Each row is a point on a landscape with many peaks, with its height.
A climber steps from a point to whichever of its 2 nearest points has the largest rise for the distance, and stops where none of them is higher. Distance is the straight distance between rows; heights are no part of it.
nuz: [15.8, -1.7, 0.6, -26.0, -30.7, 10.3, -24.4, -0.3, -21.6, 5.4, -7.5, -18.5, -41.1, 2.5, -5.6, 21.2, 13.9, -20.4, -1.6, -9.1]  (h 533)
nit: [-9.4, -16.8, -2.9, -57.3, -20.9, 41.4, -9.1, -21.2, -5.0, 8.2, 29.6, -16.8, -59.3, -29.1, 30.3, 31.7, 8.4, 2.3, -16.7, -8.1]  (h 377)
rugi: [11.5, -19.1, 2.9, -2.2, -18.5, 46.2, -23.8, 5.9, -14.9, 27.9, -26.0, -33.8, -32.0, 1.7, -14.1, 37.5, 17.2, -18.9, -0.9, 0.4]  (h 488)
Leluk: [34.3, 35.0, 19.3, -1.8, 12.0, -15.0, -22.3, 24.7, -21.3, -30.7, 11.0, -16.9, -32.9, -6.5, -14.4, -9.0, -11.9, 17.7, 20.7, -5.7]  (h 324)
Buno: [21.4, -13.8, 0.6, 15.6, -7.9, -33.2, 3.3, 41.4, -5.6, -11.2, -10.3, 17.8, 14.3, 15.7, -3.1, -10.4, 18.0, -19.0, -6.9, -2.0]  (h 138)
foso: [15.8, 2.8, 16.5, 26.9, 22.9, -39.9, 8.1, 3.4, 6.8, -16.1, 13.4, 47.3, 49.2, 33.5, 9.8, -8.9, -0.9, 0.2, 20.4, -1.4]  (h 161)
Giral: [-3.5, 9.8, 8.0, 15.0, -0.5, 6.2, 3.6, 3.9, -8.6, 9.7, -21.2, -13.3, -3.6, 0.0, -22.2, 0.5, 12.1, -8.7, -6.4, 18.9]  (h 595)
kaz: [25.4, -13.9, -9.7, 14.6, -5.8, -35.2, 4.1, 2.7, -5.3, -3.4, -3.5, -11.6, -9.1, -13.3, 21.4, -27.7, -37.8, -20.8, -3.6, -11.7]  (h 511)
Kamam: [-3.7, -17.6, -10.0, 15.7, 0.7, 21.4, 3.3, -27.4, -4.5, 1.3, 4.2, -36.0, -14.0, -23.5, 15.2, -8.4, -31.3, 12.3, -8.3, 2.1]  (h 446)
kupil: [-24.9, 4.7, 1.8, -5.0, -13.1, 7.2, 2.0, -19.0, 9.7, 13.9, -11.4, 18.4, 30.1, 15.2, -10.7, 11.1, 10.1, -7.1, -13.5, 14.7]  (h 32)
Kes: [-25.5, 24.6, -6.5, -46.2, -15.5, 7.1, 5.0, -17.1, 17.9, 3.8, 22.3, 19.2, 18.2, 5.7, 9.2, 12.9, 14.1, 7.9, 6.0, -8.4]  (h 447)
Zozo: [-1.4, 3.5, -5.1, -0.3, 5.5, -56.1, 17.7, -17.6, -0.1, 2.7, 3.5, 22.5, 8.5, -12.6, -0.1, -30.3, -12.7, -29.1, -3.8, 19.1]  (h 196)
kiv: [8.5, -19.0, 13.6, 17.7, -8.9, 30.5, -25.1, -7.5, -21.4, -14.5, -15.0, -24.3, -1.4, 24.3, -6.3, 11.3, 2.6, -15.8, -14.0, 18.7]  (h 639)
Dob: [-4.5, 2.7, -1.7, -14.0, -9.0, -4.4, -0.3, 24.3, 13.4, -2.3, 18.0, 17.7, 8.9, 15.7, 4.0, -1.6, 14.2, 13.8, 20.0, -18.6]  (h 614)
Tulif: [-10.0, 18.2, -14.0, -2.6, 22.5, -8.5, 25.1, -17.9, 26.9, 10.1, 11.2, -9.7, -30.4, -57.4, 15.3, -23.2, -6.4, 33.5, 5.3, -8.3]  (h 644)
Gud: [9.5, -35.1, -34.6, -18.2, -16.5, 16.2, 15.1, 14.8, 18.3, -9.2, 15.8, -13.2, -19.1, -22.5, 36.4, -6.3, -17.5, 11.1, 0.1, -35.8]  (h 548)
Pes: [-1.6, -24.1, -0.5, 26.8, -0.5, -0.8, 20.4, 37.4, -0.2, -9.3, -25.1, 29.1, 45.6, 29.1, -6.9, 12.8, 32.4, -14.6, -17.2, 9.2]  (h 41)
dod: [-21.7, 6.6, 18.9, -21.7, -10.6, 19.7, -19.3, 1.5, -4.8, -26.1, 9.1, 17.6, 8.2, 29.3, -4.0, 23.4, 32.6, 3.7, -17.4, 20.7]  (h 323)
gote: [13.1, 33.5, 32.2, -0.8, -1.1, -8.7, 2.2, 15.7, 2.7, 2.7, -14.0, 40.8, 31.0, 35.1, -25.9, 25.3, 25.3, -10.5, 19.7, -13.6]  (h 119)
fuzu: [20.9, 23.2, -3.9, -14.2, -9.2, 18.3, -28.2, -1.0, -3.2, 1.3, 4.1, -20.1, -41.2, -1.6, -8.2, 13.8, -0.5, 4.7, 11.2, -22.6]  (h 601)
rem: [22.2, -7.7, -4.7, -7.1, -14.7, -40.3, -2.0, 63.9, -9.7, -19.6, -2.3, 15.9, -15.1, 2.9, -11.5, 2.3, 13.3, -13.9, 7.7, -7.4]  (h 129)
kemef: [27.2, -17.7, -26.1, -7.5, -21.4, 6.7, 8.1, 4.0, -10.0, 29.6, -30.9, -30.9, -38.3, -32.0, -9.2, -0.4, -1.7, -28.4, -0.2, -20.5]  (h 694)
fos: [0.2, -3.6, 11.2, -15.9, -12.0, 26.0, -33.9, -20.2, -5.5, -18.7, 14.8, -30.9, -13.5, 15.1, 4.1, 13.8, -10.6, -4.1, -2.4, -4.3]  (h 534)
Geb: [33.5, -0.5, 19.0, 20.3, 14.2, -35.5, 6.0, 33.7, -3.1, -28.2, 9.4, 44.9, 26.0, 36.6, 2.2, -2.3, 17.4, -6.7, 15.2, -4.6]  (h 149)
Veno: [0.9, -16.2, 15.0, 17.1, -18.0, 5.5, 3.6, 23.0, -12.6, -10.9, -42.2, 24.5, 24.2, 37.8, -17.2, 34.7, 35.6, -31.3, -24.5, 13.5]  (h 38)
sakom: [23.7, -30.4, -8.9, 16.2, -18.8, 12.8, -13.0, 45.0, -21.5, -21.8, -3.1, -33.9, -30.2, -11.8, 0.9, -0.3, 9.9, -10.9, -6.7, -0.7]  (h 629)
rek: [-34.3, -3.6, 6.7, 16.8, 9.6, 46.5, 6.0, -24.3, -12.7, 24.5, -23.6, -43.9, -14.5, -34.1, -15.8, -2.9, 2.7, 11.4, -7.1, 34.7]  (h 665)
mapu: [19.7, 30.1, 15.0, 15.7, 27.2, -6.9, 0.2, 9.0, -1.6, 34.3, -17.0, -5.2, 6.0, 2.7, -23.9, 4.6, -3.8, 23.4, 37.1, -21.5]  (h 59)
tuk: [-29.5, -41.9, 2.3, 2.5, -16.8, 49.2, -7.0, -26.8, -5.9, 22.2, -11.0, 0.5, 28.5, 20.9, 1.6, 41.2, 22.8, -16.6, -16.2, 17.4]  (h 69)
Kifak: [18.3, 16.1, -7.3, -16.1, 4.4, -3.1, -6.8, -9.9, 11.1, -30.4, 31.6, -31.9, -27.2, -20.1, 34.7, -14.7, -37.7, 24.0, -2.6, -21.5]  (h 556)
Gugi: [-19.5, 57.9, -3.8, -34.4, 7.8, -20.0, 9.9, -44.6, 25.5, 24.3, 13.9, 0.8, -6.1, -23.2, -1.5, -4.2, -15.7, 11.7, 1.4, -8.1]  (h 523)
bipur: [-27.3, 0.6, 28.9, 30.9, 17.8, -13.2, 8.9, -5.9, -22.4, -20.9, -16.1, 14.5, 16.8, 9.6, -18.1, -13.5, 13.3, -9.4, -25.6, 60.3]  (h 58)
luvok: [-13.7, 24.3, 8.4, -2.9, 24.3, 7.2, -10.6, -45.2, 21.8, 11.8, 20.6, -6.9, 20.9, 6.8, 3.2, -10.3, -29.0, 31.6, 13.9, -14.5]  (h 378)
fedet: [-4.5, -7.5, 18.0, -23.4, -20.1, 7.4, -29.4, -31.4, -27.1, -23.2, 15.7, -15.0, -25.7, 7.4, 1.5, 9.0, -11.8, -30.4, -25.4, 29.1]  (h 582)
valok: [-17.6, 7.8, -31.2, -15.1, 4.9, 13.3, 31.6, 0.6, 34.6, 17.9, 0.4, -3.4, -22.3, -50.1, 20.0, -13.6, 2.3, 33.1, 0.3, -20.4]  (h 692)
taveb: [-34.2, -17.8, -24.3, 3.3, -0.2, 9.4, 25.7, 6.9, 23.1, 25.2, -9.7, 20.1, 33.9, 1.7, 4.5, 6.4, 12.3, 6.4, 2.1, -2.9]  (h 82)
gop: [31.5, 39.0, -10.3, -34.2, -21.0, 11.8, -19.0, -11.9, 6.5, 10.2, 2.5, -16.7, -40.5, -3.5, 4.5, 10.6, -4.4, 18.6, 7.9, -48.0]  (h 703)
Berob: [21.0, 18.5, -18.0, -20.4, -0.1, -37.1, 11.2, 2.0, 20.2, -6.2, 23.0, 9.2, -24.0, -23.3, 12.9, -20.0, -25.0, -5.6, 6.8, -39.3]  (h 683)
mebin: [-11.6, 33.6, 11.6, -24.6, 17.3, 14.8, -14.6, -21.6, 12.3, -16.1, 32.7, -9.8, 7.5, 15.7, 8.6, -3.6, -14.5, 33.2, 11.0, -14.6]  (h 432)
Piz: [10.4, 29.6, 9.9, 7.8, -3.3, 2.4, -0.8, 5.5, 6.3, 24.4, -14.9, 6.9, 16.9, 19.9, -32.6, 21.3, 1.2, 9.2, 26.6, -22.8]  (h 85)
kar: [-24.2, 35.5, -3.7, -30.2, -0.1, -13.5, 16.3, -22.6, 16.1, 17.5, 15.8, 27.0, 9.0, -10.4, -7.6, -1.7, 0.7, 9.6, 5.5, -5.4]  (h 481)
dezot: [14.4, 35.0, 6.5, -31.1, 10.2, -16.7, -9.8, 18.1, 14.6, -26.4, 32.4, 14.9, -9.3, 9.0, 9.5, -13.5, -5.1, 31.6, 25.8, -33.3]  (h 457)
Lik: [18.9, -16.5, 23.7, 45.3, 20.6, -41.1, 9.1, 28.6, -15.7, -9.6, -20.3, 30.3, 34.2, 40.4, -15.9, -5.6, 14.0, -20.8, -15.1, 15.4]  (h 51)
mege: [30.1, -11.0, -11.4, 7.6, -9.9, -4.3, -14.2, 28.0, -13.4, -7.9, -6.4, -28.6, -33.8, -20.6, -4.0, -14.1, -15.7, -2.0, 2.1, -7.8]  (h 566)
ser: [-20.0, -36.9, -14.0, 5.0, -6.7, 22.9, 21.0, 4.5, 11.3, 9.5, -0.3, -12.1, 10.6, -21.2, 15.2, -6.9, 3.5, 4.3, -5.0, 5.3]  (h 482)
zade: [12.6, 5.7, -18.9, -26.2, -13.7, -18.4, -1.9, -8.8, 16.2, -22.5, 38.6, -7.3, -17.7, -12.4, 29.5, -20.2, -27.5, -0.3, -2.4, -28.9]  (h 613)
tivi: [-0.8, -33.0, -7.9, -21.1, -23.9, 21.7, -23.5, -9.2, -9.2, -16.9, 12.6, -7.4, -15.1, 17.8, 14.6, 25.4, -5.0, -21.2, -4.9, -8.0]  (h 581)
zov: [2.1, 7.6, 9.9, 24.5, 26.3, -45.0, 16.2, -14.8, 3.4, -4.4, 20.6, 38.6, 46.7, 11.7, 6.3, -25.9, -12.7, -3.0, 3.4, 12.8]  (h 173)
gule: [18.3, -16.4, -0.6, -5.2, -37.5, 12.1, -20.7, 8.1, -28.9, 21.8, -31.7, -21.7, -30.8, 9.5, -20.4, 28.4, 19.9, -39.3, -4.3, 7.2]  (h 508)
Peleg: [17.5, 33.1, -13.9, -28.2, -1.1, -3.3, -1.8, -1.5, 16.5, 10.5, 6.5, 4.7, -19.7, -6.6, 7.4, 5.8, -2.5, 21.6, 15.8, -57.5]  (h 602)
kase: [8.8, -10.1, 21.4, 3.4, -23.1, 3.4, -37.1, -28.9, -23.7, -13.3, -5.7, -13.0, -4.8, 24.3, -4.0, 13.1, -18.8, -31.4, -14.7, 16.4]  (h 605)
nafil: [-5.6, 20.0, 17.9, 17.2, 30.2, -23.6, 27.9, 43.6, -3.6, 6.9, -23.0, 28.1, 11.6, -7.8, -33.3, -3.2, 44.9, 11.6, 5.8, 31.1]  (h 520)
lila: [-16.0, 14.3, 16.3, -18.9, -15.7, -8.2, -13.7, -28.2, -24.7, -12.0, -0.3, -11.9, -8.6, -10.1, -10.8, 0.8, -3.2, -26.3, -26.6, 36.2]  (h 564)
dise: [9.1, 16.8, 1.4, -3.6, 20.2, -31.0, 17.3, 31.4, 3.3, 16.3, 3.5, 24.7, -2.5, -11.6, -12.1, -3.3, 20.8, 18.2, 27.4, -15.5]  (h 100)
rutu: [11.5, -44.0, -20.2, -3.9, -26.9, 20.8, 1.4, -1.8, -14.7, 23.5, -13.8, -17.4, -32.5, -21.4, 6.8, 14.2, -8.2, -25.7, -9.0, -3.3]  (h 649)
paku: [8.3, 34.4, 13.4, 7.4, 12.1, -25.4, -9.2, 17.0, -9.6, -17.7, 10.2, 7.9, -9.6, -2.2, -15.6, -5.5, 2.7, 14.2, 15.8, 5.7]  (h 368)
dogo: [-3.3, 11.2, -22.9, -29.2, -4.8, -0.2, 1.7, -13.6, 24.7, 7.9, 31.0, 14.6, -4.1, 5.6, 17.2, -1.5, -15.4, 15.4, 11.7, -42.6]  (h 524)
Tumet: [-7.3, -6.5, 2.4, 4.7, -0.5, 16.8, -16.4, -21.7, -4.5, -9.5, 4.0, -14.5, 6.7, 2.8, 7.2, -2.5, -28.0, 6.7, -1.5, 4.7]  (h 484)
tano: [23.3, -20.6, -4.8, 38.9, 13.4, -17.6, -6.5, 33.2, -6.4, -13.6, -9.0, 8.6, 27.3, 23.2, 9.4, -18.1, -3.7, -4.7, -10.2, -5.2]  (h 127)
vabu: [-24.7, -1.1, -6.6, -45.4, -11.8, 32.7, -12.1, -21.6, 19.4, -2.6, 31.5, 4.9, -10.6, 3.7, 15.9, 15.1, 0.2, 11.1, -2.6, -14.5]  (h 415)
Subi: [3.1, 37.4, 12.2, -10.4, 13.3, 5.3, -20.8, -8.6, 5.6, -27.8, 33.5, -23.1, -17.6, -4.2, 8.6, -2.2, -27.5, 25.8, -0.3, -5.9]  (h 489)
namef: [36.4, 14.1, 32.2, 25.4, 16.5, -31.9, -4.2, 27.4, -16.8, -12.6, -9.0, 20.1, 19.3, 30.7, -23.1, 2.6, 12.0, -12.3, 17.5, -3.8]  (h 137)
miros: [25.5, 23.4, 34.3, 23.9, 6.6, -31.8, 10.6, 35.3, -19.1, 9.4, -27.2, 42.0, 25.2, 29.7, -27.1, 13.9, 27.6, -15.0, 26.1, -5.0]  (h 128)
nipar: [8.0, 17.6, 19.1, -2.4, 12.7, -26.2, -6.1, 22.9, 0.6, -34.8, 35.4, 8.6, -6.6, 5.6, 6.8, -15.8, -3.7, 22.0, 19.1, -3.9]  (h 404)
ves: [24.7, 19.7, -6.3, -19.8, 3.7, -38.2, 16.2, 52.1, -13.1, -11.8, 9.0, 24.9, -19.7, -21.1, -8.5, -4.6, 15.1, 2.1, 21.3, -12.0]  (h 117)
tovo: [32.7, 18.7, -2.0, 33.4, 9.9, -15.5, -12.6, -5.9, 3.2, 36.0, -30.1, -13.0, 6.7, 5.6, -21.6, 4.5, -18.1, 1.9, 26.9, -17.4]  (h 31)
voba: [4.9, -15.0, -2.9, 53.2, 24.7, 22.1, 3.7, -2.2, -5.1, 20.0, -31.1, -36.1, 10.1, -9.0, -10.6, -16.0, -19.7, 15.0, 2.8, 15.4]  (h 385)
duko: [8.8, -15.3, 5.5, 44.6, 8.8, 26.5, -10.8, 4.7, -16.8, 28.5, -42.5, -46.1, -8.3, -6.4, -20.6, 0.4, -5.8, -2.6, 3.8, 19.0]  (h 422)
Von: [-3.2, -45.3, -24.0, 28.8, 6.9, 2.5, 22.0, 8.6, 11.4, -7.6, 13.4, -12.5, 6.1, -18.8, 31.3, -43.0, -35.6, 9.4, -2.2, 7.9]  (h 538)
Vusi: [4.9, 25.4, -2.4, -12.2, 9.2, -47.7, 25.5, -2.4, 3.3, 10.2, 4.8, 18.6, -8.6, -33.5, -9.6, -10.8, -1.8, -11.7, 6.4, 0.7]  (h 210)
loken: [-22.0, -12.9, -25.5, -10.2, 12.0, 18.8, 10.7, 9.8, 21.4, -4.9, 28.7, 6.6, 0.6, -7.0, 17.9, -10.1, 8.0, 37.5, 8.3, -10.1]  (h 623)
rol: [-11.4, 42.3, -6.8, -8.7, 15.3, 0.0, 19.8, -31.9, 21.5, 22.7, 5.6, -10.9, -23.0, -39.1, -9.9, -9.0, -7.6, 29.9, 7.0, -14.2]  (h 583)
mufon: [-44.2, -10.4, 1.6, -7.1, -2.2, 48.1, 18.7, -29.4, -2.6, 33.7, -10.6, -20.3, -13.2, -28.7, 4.4, 9.7, 10.9, 3.4, -10.6, 27.7]  (h 696)
favi: [-9.0, 3.6, 8.0, -7.0, -11.7, -35.9, 4.5, 3.5, -2.6, -21.9, 0.5, 29.5, 14.1, 10.8, 0.8, -6.8, 14.0, -27.3, -9.7, 23.3]  (h 307)
nunot: [-13.1, -53.1, -16.9, 17.1, -8.5, 21.6, 9.1, -2.1, -1.9, -15.0, 8.4, -13.1, 14.5, -5.7, 31.3, -17.3, -24.1, 0.8, -19.6, 5.0]  (h 509)
vad: [2.6, -31.6, 4.0, 43.8, 10.5, -30.1, 25.5, 37.5, -4.5, 4.1, -34.4, 16.6, 46.9, 15.4, -5.0, -8.3, 17.4, -22.9, -17.6, 17.4]  (h 46)
sude: [-26.4, 20.3, 14.2, -0.6, 4.7, 3.1, -11.2, -21.2, -13.6, -3.0, -5.2, -12.2, -7.2, -8.6, -24.1, -0.8, -1.1, 2.6, -8.1, 29.5]  (h 554)
deko: [-2.5, -0.7, -11.5, 4.9, 5.3, 1.9, 0.5, -33.3, 25.2, 18.3, 0.7, -2.8, 26.9, 4.9, 10.3, -6.5, -25.6, 6.6, 15.1, -17.4]  (h 328)
rab: [-8.4, 28.5, 12.7, -9.0, 3.0, 9.5, 3.3, -3.4, 14.2, 8.5, -9.0, 29.2, 26.8, 30.5, -15.5, 19.2, 24.4, 16.0, 17.2, -20.5]  (h 105)
tesam: [26.4, 27.1, -4.3, -17.1, 1.4, -15.7, -13.1, 18.9, -6.2, -17.6, 23.6, -11.0, -47.0, -19.9, -0.6, -15.7, -11.0, 8.9, 7.1, -20.0]  (h 282)
bibo: [30.9, 6.5, 9.0, 30.4, 4.1, -37.2, -6.0, -10.6, -3.6, 22.3, -21.1, -8.9, 3.1, 4.5, -20.8, -1.6, -20.3, -27.8, 4.8, -7.0]  (h 12)
golu: [4.8, -15.1, -6.9, 18.0, -12.6, 29.8, -2.4, 9.1, -8.7, 28.1, -42.4, -32.2, -15.8, -8.8, -18.3, 20.1, 6.7, -5.7, 12.1, -1.9]  (h 458)
pedi: [-11.5, -25.0, -17.4, -6.4, -4.5, 19.1, -4.3, 14.8, 11.1, -10.4, 19.2, 7.4, 12.4, 14.4, 10.4, 2.0, 14.4, 15.2, 6.9, -6.6]  (h 684)
memug: [9.7, 35.6, 4.1, -27.4, 8.2, 2.9, -4.7, 27.1, 16.4, -4.6, 20.8, 25.0, -1.1, 23.1, -10.4, 5.2, 13.7, 31.6, 31.4, -30.1]  (h 530)
refa: [-19.3, -35.5, -13.5, -52.4, -25.4, 41.5, -8.3, -22.0, 11.1, 3.8, 32.2, -5.1, -27.0, -9.2, 29.5, 28.6, 6.7, -4.7, -17.9, -7.1]  (h 391)
Fes: [-14.3, -6.5, -4.1, 18.1, 15.6, -32.8, 9.5, -19.0, 6.9, -1.0, 8.3, 10.9, 32.7, -10.5, 10.8, -23.9, -20.1, -9.0, -13.5, 20.8]  (h 186)
vir: [-19.6, 16.1, 25.3, -17.4, 2.4, 34.6, -32.6, -4.4, -17.0, -26.0, 3.3, -6.0, -0.7, 21.7, -8.3, 18.5, 15.2, 11.5, -1.2, 12.7]  (h 335)
Kupos: [30.2, -12.5, -19.9, 16.5, -5.8, 11.6, 1.4, 4.4, -1.9, 19.6, -23.6, -38.5, -38.1, -29.3, -0.2, -7.4, -18.3, -2.2, 1.4, -15.9]  (h 630)
gisen: [-4.8, -26.3, 6.3, 39.3, 21.1, -6.1, 2.3, 6.5, 1.3, -4.4, -9.3, 13.8, 38.9, 21.8, 6.7, -15.1, -5.4, 5.9, -5.7, 16.8]  (h 114)
gam: [-39.9, -8.1, -14.7, 4.9, 14.8, 17.1, 14.3, -21.2, 22.7, 11.6, 8.3, 7.9, 36.3, 7.0, 11.4, -5.3, 0.9, 11.8, 2.5, 10.7]  (h 91)
luzip: [13.5, 36.3, -16.8, -37.4, -11.6, -17.5, -3.5, -6.6, 2.9, 1.0, 11.3, -2.6, -47.6, -39.4, 5.9, -4.8, -0.4, 4.9, 0.9, -22.4]  (h 252)
sata: [-22.6, 7.7, 21.7, 1.4, 10.5, 52.6, -38.8, -31.1, -6.5, -16.3, 15.4, -15.9, 13.0, 26.9, -8.0, 20.6, -2.6, 26.6, -6.4, 16.6]  (h 355)
paz: [-8.0, -41.6, -37.7, -0.2, 1.6, 1.9, 22.1, 13.4, 20.2, -8.0, 17.3, 0.7, 4.5, -17.3, 35.7, -23.1, -20.4, 14.7, 5.1, -13.9]  (h 570)
siv: [35.2, 18.7, -2.8, 9.6, 8.2, -56.0, 0.6, -8.6, -5.8, -3.3, 2.1, -2.6, -20.0, -24.9, -1.6, -30.6, -41.4, -13.2, 5.6, -10.8]  (h 565)
Nuv: [-0.4, 22.2, 19.5, 8.7, 13.3, -0.5, 5.1, 29.3, -8.2, 5.5, -28.3, 0.7, 2.0, -1.6, -35.9, 2.4, 30.8, 11.1, 8.9, 16.2]  (h 553)
Sekag: [2.4, 1.6, 23.2, 30.3, 11.6, -32.2, 9.2, 21.2, -21.4, -8.9, -16.2, 20.0, 18.7, 14.0, -24.6, -14.4, 22.3, -18.6, -9.9, 43.8]  (h 56)
zuget: [24.7, -55.9, -39.8, -4.3, -27.9, 11.5, 9.7, 9.9, 17.0, 6.7, -2.4, -9.8, -5.6, -6.7, 31.6, 0.0, -21.2, -11.4, -5.0, -34.0]  (h 584)
Dufod: [-28.2, -17.0, 17.5, 19.8, -1.3, 1.4, -6.6, -28.4, -16.8, -20.0, -10.5, 7.5, 26.4, 17.1, -4.5, -4.3, 2.4, -26.0, -36.1, 58.6]  (h 61)
vor: [-18.8, 18.7, 13.0, -29.0, -13.9, -9.3, -5.1, -5.6, -12.1, -22.2, 8.5, 26.3, 11.2, 14.9, -0.1, 14.7, 25.3, -21.1, -22.8, 25.5]  (h 315)
nito: [-36.5, 2.4, -23.2, -21.6, 18.8, 33.1, 29.5, -12.2, 29.8, 17.2, 21.1, 2.7, -5.9, -25.3, 26.6, -9.7, 5.7, 38.5, 1.2, -12.9]  (h 651)
zades: [6.4, 45.3, -3.7, -22.9, 14.8, -38.3, 0.4, -6.6, 5.9, 0.3, 14.4, 8.3, -30.3, -28.6, -0.3, -16.7, -5.2, 14.8, 12.1, -3.0]  (h 230)
kopi: [-23.1, 0.9, 8.4, 21.2, 33.9, -6.0, 3.4, -14.4, 11.0, -11.3, 9.7, 15.3, 34.3, 14.2, 8.5, -8.0, -1.1, 22.9, 4.9, 17.2]  (h 103)
Vigap: [17.9, 21.6, -18.0, -19.5, -0.9, -48.5, 10.0, -28.1, 10.7, -6.8, 10.1, 0.6, -23.8, -37.3, 14.1, -23.2, -38.7, -14.6, -9.8, -9.4]  (h 619)
gedar: [14.9, -40.5, -23.3, -17.6, -37.3, 7.0, 0.9, 2.5, -1.4, 1.5, -2.4, -7.6, -14.4, -5.5, 19.6, 12.0, -4.1, -27.4, -7.2, -16.8]  (h 618)
rizen: [-2.6, -12.4, -13.2, 28.3, 13.5, 22.8, 6.7, -5.7, 6.6, 12.9, -9.1, -27.2, -2.7, -10.9, 1.7, -14.1, -12.4, 24.7, 5.2, -6.7]  (h 409)
Sapi: [-22.5, 32.2, 27.5, -0.8, 27.6, 29.2, -23.6, -19.1, 1.7, -15.7, 20.2, -2.1, 18.5, 31.1, -5.9, 10.1, -10.6, 32.6, 10.4, 0.2]  (h 386)
Fik: [12.5, -35.5, 9.7, 12.8, -18.4, 27.0, -19.0, 27.3, -27.0, -11.6, -9.8, -28.7, -17.9, 14.2, -6.6, 13.9, 15.1, -9.0, -9.9, 16.7]  (h 673)
Tage: [-27.0, -40.1, -0.4, 14.4, -3.0, 18.8, -5.8, -25.3, -10.0, -14.1, -1.1, 8.6, 38.5, 19.5, 20.3, -8.7, -6.4, -31.8, -43.1, 34.4]  (h 63)
rado: [-16.6, -11.5, 7.5, -1.5, -13.4, 5.8, 7.2, 1.9, 0.1, 1.3, -23.4, 26.5, 30.1, 23.4, -11.1, 31.7, 39.5, -21.3, -22.6, 23.8]  (h 36)
ripul: [4.2, -29.0, -19.0, 13.3, -10.0, -7.5, 19.8, 6.8, 3.0, 14.2, -9.8, -10.9, 3.6, -17.0, 13.4, -20.7, -17.7, -13.4, -2.4, -7.8]  (h 471)
nase: [-23.6, 13.7, 21.4, 14.4, 19.2, -12.3, 30.2, 35.3, -0.5, -13.1, -19.6, 43.1, 28.2, 15.5, -25.7, 8.2, 48.4, 5.5, -6.4, 25.8]  (h 502)
Pavas: [-26.1, -34.3, -13.5, 4.3, -10.8, 31.2, 17.0, -13.2, 13.0, 31.3, -17.3, 4.0, 33.7, 8.5, 5.8, 21.8, 16.0, -9.9, -2.4, 2.6]  (h 74)
rut: [-17.3, -8.4, 3.1, 16.6, -0.7, 32.0, 6.8, -3.3, -19.3, 30.0, -29.8, -25.0, -5.0, -20.9, -22.8, 2.4, 13.3, -16.6, -8.1, 40.5]  (h 633)
tam: [-21.3, -50.0, 3.8, 3.7, -16.7, 25.6, -12.2, -42.5, -15.0, 5.5, -8.9, 3.3, 23.7, 26.4, 13.3, 21.6, 2.5, -36.4, -22.5, 32.1]  (h 66)

For each start below, name the point where the climber stops.
tovo -> pedi
kupil -> Buno
vir -> Berob

Call two points neighbours if one is among the 2 nearest of the other. Go from one point of each pair to the other, from neighbour to neighbour, staying as high as possible. Name the lowest point that can't be avoided.
gop, Berob -> dogo
mufon, paz -> Gud
gop, kemef -> ripul
Fik, mufon -> sude
kemef, Fik -> mege
pedi, valok -> loken
